A landscape with many peaks, sampled at points; each row gives a point and its height.
A climber steps from a point to whichever of its 5 nearest points has the largest rise for the distance, and stops where none of them is higher. Distance is the straight distance between rows; heights are no part of it.
Pude: 122 121 144 123 119 83 84 138 154 139 135 116 139 98 128  h=426
bifad: 141 117 72 115 185 208 168 64 100 69 99 193 128 181 124  h=185
lis: 102 115 83 141 186 230 209 126 82 128 85 157 116 208 125  h=128
vokav: 117 120 85 137 167 222 198 122 86 110 96 150 121 195 127  h=191
Birub: 169 132 178 144 60 53 58 98 142 184 154 105 127 60 157  h=18
sivub: 80 138 137 135 53 52 119 178 158 148 140 86 123 92 104  h=372
Fes: 106 118 147 138 69 41 81 158 162 160 134 92 132 81 120  h=607
Muvof: 179 127 92 107 230 170 130 31 111 101 109 205 125 170 120  h=263
kupiv: 147 121 164 134 106 74 62 109 144 168 142 111 136 83 151  h=276
bobug: 85 149 134 128 85 121 148 167 134 124 143 97 125 114 116  h=32
pasez: 100 131 110 136 147 197 199 157 94 130 115 120 115 179 131  h=384
Mem: 85 130 144 140 48 30 104 178 163 159 134 81 122 84 106  h=360
reva: 130 114 159 136 103 68 66 125 149 167 137 107 138 82 143  h=404
zoz: 127 128 121 118 135 127 124 143 142 97 131 130 138 126 121  h=441
Vavo: 77 115 96 122 192 203 224 166 90 149 93 145 94 208 127  h=19
Padi: 109 128 133 123 111 92 103 152 152 121 135 115 137 105 119  h=405
nipu: 196 154 177 138 102 96 60 83 129 171 159 127 135 87 151  h=339
Git: 75 141 146 136 39 43 135 183 155 149 141 78 109 89 106  h=337
Vorog: 86 142 135 130 76 79 115 164 151 132 138 97 129 99 110  h=286
fimu: 191 157 177 140 74 75 55 81 137 177 163 122 131 67 155  h=100
Puro: 182 120 118 114 201 142 117 75 126 108 119 177 126 153 128  h=444
gusid: 173 120 145 125 166 114 91 102 135 138 132 143 139 118 138  h=499
bam: 201 136 158 135 156 121 80 78 121 155 144 144 138 113 145  h=283
duzi: 147 114 85 117 170 191 163 91 114 69 106 172 129 172 122  h=235
Num: 163 120 160 126 139 97 75 111 139 154 141 128 135 101 143  h=411
dimu: 107 121 138 131 97 71 87 149 158 141 137 105 139 90 120  h=350
sen: 168 131 173 140 97 80 58 96 139 180 149 118 132 76 154  h=184
nura: 161 131 176 141 75 63 59 100 138 183 146 111 131 66 154  h=73
beno: 98 135 133 127 100 86 110 158 153 128 136 107 133 102 112  h=338
Kezi: 118 134 116 128 125 165 162 150 120 100 126 125 134 145 122  h=706
rine: 127 122 90 132 154 207 185 119 97 89 104 151 127 183 124  h=380
Bimi: 65 149 137 131 64 116 165 177 125 144 144 82 108 112 126  h=113
Dede: 126 123 138 122 130 101 96 138 151 123 136 121 140 108 126  h=458
podo: 103 125 98 139 160 208 203 147 88 129 104 133 114 187 129  h=227
mumu: 145 117 143 121 154 106 89 120 145 129 134 132 139 115 136  h=410
gufol: 160 118 102 108 186 154 138 90 126 82 114 171 131 156 120  h=139
zunav: 144 117 91 118 158 184 162 107 113 74 109 162 131 167 123  h=319
viba: 160 116 132 116 172 121 103 108 139 115 130 146 136 129 132  h=423
nimip: 104 143 124 129 109 157 162 159 117 108 132 112 126 137 122  h=637
bev: 122 132 104 133 137 191 177 143 107 97 115 133 126 159 123  h=622
poka: 134 126 116 116 140 154 142 134 129 86 127 140 133 142 122  h=620
firar: 98 121 96 137 179 214 212 144 81 136 97 139 110 196 131  h=140
lef: 180 135 169 134 124 97 66 95 132 168 150 125 136 89 150  h=392
nad: 116 116 77 141 173 228 197 110 84 108 93 156 125 197 123  h=202
pipu: 157 117 88 109 187 175 151 76 118 74 110 187 128 169 124  h=236
bofo: 103 143 127 125 102 120 131 156 139 111 136 110 133 116 115  h=246
gupiv: 86 147 130 132 93 143 162 170 121 125 139 96 121 125 124  h=344
timuf: 118 107 161 144 67 32 67 147 157 178 137 92 130 73 130  h=435
Des: 160 117 121 109 174 133 118 107 136 99 125 155 134 140 129  h=351
guz: 198 122 139 123 192 130 103 74 122 133 126 163 131 140 133  h=693
luno: 121 129 128 119 128 116 112 140 143 108 135 125 141 119 117  h=600
gofu: 176 121 96 106 211 163 133 55 118 90 107 194 126 165 127  h=291
nozet: 126 111 157 137 89 53 67 132 152 169 141 106 136 79 136  h=737
nirag: 130 125 96 131 144 194 180 127 104 89 113 147 130 172 124  h=515
zufov: 81 133 127 130 129 178 195 176 97 146 127 106 109 159 140  h=324
girur: 76 140 133 132 105 157 182 177 107 143 133 91 111 137 137  h=467
san: 110 136 126 123 116 117 122 155 147 112 135 118 138 115 117  h=398
Tof: 67 149 146 131 39 63 150 184 145 151 146 72 108 92 112  h=331
pef: 117 136 120 122 123 144 140 151 135 99 135 123 137 131 118  h=591

Two climbers start at each pair of points below. Name the first point that both come to, or write none.
Muvof, Num | guz
bobug, girur | nimip
Des, zunav | Kezi
pipu, rine | nirag
dimu, Tof | Fes
firar, gofu | none

Where does a climber stop that starts at each point below?
Padi | luno
nura | nozet
lis | Kezi
podo | Kezi
Mem | nozet
sivub | nozet
